Each row is a point on a landscape with many peaks, with its height.
A climber steps from a point to whichever of its 3 nearest points has the largest rise for the distance, and stops where none of them is higher. Distance is the straight distance between rows; heights are no part of it.
Z663 h=388: -23 -7 -33 -1 10 -16 37 30 -14 -16 -17 34 21 12
Z407 h=596: 19 1 25 -3 3 29 -45 -71 9 33 23 -54 10 18
Z741 h=764: -17 -4 -30 -9 4 -18 36 21 -5 -10 -6 32 5 -7
Z987 h=459: 35 3 -2 -29 0 5 -14 -9 -27 0 31 6 -1 -9
Z529 h=674: 39 -12 45 -53 0 -1 -27 35 -52 -5 22 -13 32 10
Z610 h=82: 5 -23 -11 12 8 -11 -3 37 -58 -23 -23 10 52 67
Z479 h=556: -21 -15 -33 11 15 -10 18 30 -29 -22 -29 34 38 38
Z47 h=745: -24 -16 -31 18 14 -10 15 25 -35 -18 -31 33 45 50
Z898 h=272: -8 18 -16 1 -1 -4 15 -8 28 0 15 14 -45 -38
Z457 h=672: 48 -8 32 -48 -2 -1 -21 19 -44 -4 26 -10 25 4
Z628 h=577: 42 -4 61 -57 -1 8 -44 16 -39 -5 28 -21 28 5
Z385 h=825: 29 -17 -5 -27 5 -8 6 30 -52 -7 9 6 31 22
Z747 h=608: -25 -2 -20 -8 -3 -19 39 16 30 -12 -10 24 -30 -43
Z454 h=586: -17 5 4 42 -11 36 18 -65 36 78 -10 -60 -16 20
Z977 h=800: 2 16 5 25 0 35 -15 -68 33 46 12 -50 -14 21
Z165 h=512: 20 -31 5 -1 12 -13 -9 49 -63 -21 -13 -9 61 70
Z772 h=286: 38 13 1 -24 1 10 -24 -23 -13 4 30 -3 -4 -11
Z148 h=623: 27 20 8 0 5 24 -28 -60 15 24 26 -32 -14 5
Z179 h=419: 10 27 -6 6 0 9 -2 -33 23 10 22 -5 -42 -22
Z771 h=599: -42 -23 -13 7 -8 -23 39 38 52 -22 -37 18 -11 -69
Z401 h=748: 39 -19 24 -40 1 -5 -16 39 -59 -7 12 -4 35 19
Z823 h=325: -28 -4 -14 52 16 4 -18 14 -42 -47 -45 35 35 72
Z508 h=225: -20 12 -8 10 -11 -7 16 -5 46 -3 7 12 -55 -50
Z622 h=670: 12 14 7 13 1 29 -26 -68 26 40 15 -41 -13 11
Z513 h=189: -15 33 3 47 -6 19 1 -51 50 43 4 -33 -47 -6
Z748 h=443: 0 -5 -28 -16 6 -16 27 21 -28 -6 0 29 10 5
Z337 h=581: 31 -34 17 -24 7 -9 -5 54 -61 -10 -2 -10 53 52
Z218 h=668: 23 -24 -1 -16 6 -14 1 40 -62 -10 -1 0 46 45
Z647 h=271: -7 27 -7 15 -5 3 6 -24 40 8 16 1 -52 -39
Z130 h=445: -35 -4 -24 34 17 -6 9 20 -33 -35 -41 34 37 54
Z938 h=723: 28 -7 -12 -31 2 -6 2 12 -39 -2 21 12 10 1
Z227 h=403: -25 -19 3 17 -38 -9 12 19 69 -6 -26 7 -48 -85
Z166 h=434: -42 -5 -30 21 18 -12 22 23 -19 -25 -40 38 33 37
Z143 h=635: 46 -8 10 -40 0 -1 -18 10 -45 1 23 -1 21 3
Z832 h=184: 26 13 -9 -19 6 2 -8 -19 -7 6 28 5 -22 -18
Z423 h=493: 31 -11 76 -66 4 -1 -35 48 -52 -6 22 -23 30 21
Z601 h=318: -26 -8 -22 39 14 -6 -3 24 -39 -36 -39 32 43 67
Z95 h=525: 2 24 1 30 -2 24 -13 -63 36 39 14 -34 -32 7
Z576 h=440: 39 4 43 -28 -4 21 -58 -46 -1 15 31 -42 21 4
Z700 h=530: -25 -7 -28 -8 6 -16 45 19 5 -14 -10 32 -3 -18
Z318 h=592: -32 -10 -7 3 -14 -20 34 24 51 -11 -13 16 -37 -60
Z775 h=478: 48 2 41 -45 0 10 -45 -7 -22 3 35 -21 17 -3
Z883 h=261: 5 -4 -26 -17 3 -12 24 8 -14 -5 12 24 -13 -13
Z365 h=200: -28 29 7 59 -18 19 6 -48 60 58 -9 -38 -40 -3
Z259 h=549: -14 3 -24 -12 3 -15 32 8 11 -6 7 24 -22 -27
Z160 h=413: 45 11 17 -29 0 12 -37 -23 -19 3 33 -16 6 -4
Z651 h=425: 44 5 39 -40 -2 14 -51 -21 -16 3 32 -27 16 5
Z346 h=273: -28 5 4 24 -29 -6 5 3 67 1 -7 1 -63 -65
Z567 h=366: 3 12 -15 -10 2 -3 15 -8 10 -1 20 14 -33 -26
Z21 h=620: -40 -16 -15 1 -5 -21 42 31 45 -18 -26 26 -14 -54
Z831 h=555: 23 23 -1 -2 4 18 -19 -45 9 12 30 -13 -24 -7
Z411 h=244: -48 -5 -27 4 10 -16 48 33 18 -22 -40 34 16 -11
Z935 h=580: -15 -12 -2 55 16 0 -27 20 -53 -51 -36 24 39 83
Z630 h=551: 37 12 20 -16 2 22 -44 -47 0 10 33 -29 0 -1
Z726 h=442: 2 -15 -27 -7 15 -14 20 29 -42 -10 -12 24 35 31
Z929 h=237: -56 -10 -19 6 6 -18 45 36 28 -27 -46 28 17 -21
Z73 h=33: 4 -22 -6 26 14 -7 -12 35 -60 -31 -22 6 59 79
Z30 h=302: -47 -3 -29 11 14 -13 35 29 -1 -18 -41 43 24 14
Z862 h=469: 31 2 86 -64 1 6 -59 16 -31 -5 33 -28 30 9
Z445 h=313: -8 31 0 40 -5 21 -7 -57 44 46 4 -37 -38 2
Z506 h=387: -31 -34 -1 13 -35 -18 27 39 74 -13 -44 10 -28 -94
Z877 h=333: 3 29 -1 22 -1 15 -10 -48 37 21 19 -15 -41 -12
Z962 h=303: -22 21 1 51 -16 27 16 -59 47 68 -9 -52 -26 11
Z780 h=494: -31 -22 -6 13 -25 -18 24 29 64 -14 -24 10 -37 -81
Z843 h=114: -22 29 7 43 -21 4 -1 -31 67 23 1 -16 -59 -37
Z607 h=205: -13 25 -3 19 -11 -2 7 -20 47 10 9 3 -59 -39

Two climbers start at each pair of points below. Name the first point that both come to, or write none.
Z73 and Z30: none
Z259 and Z227: Z21
Z832 and Z508: none

For each start below, name the point where the climber stops.
Z898: Z21
Z610: Z385
Z862: Z385
Z346: Z21
Z506: Z21
Z513: Z977
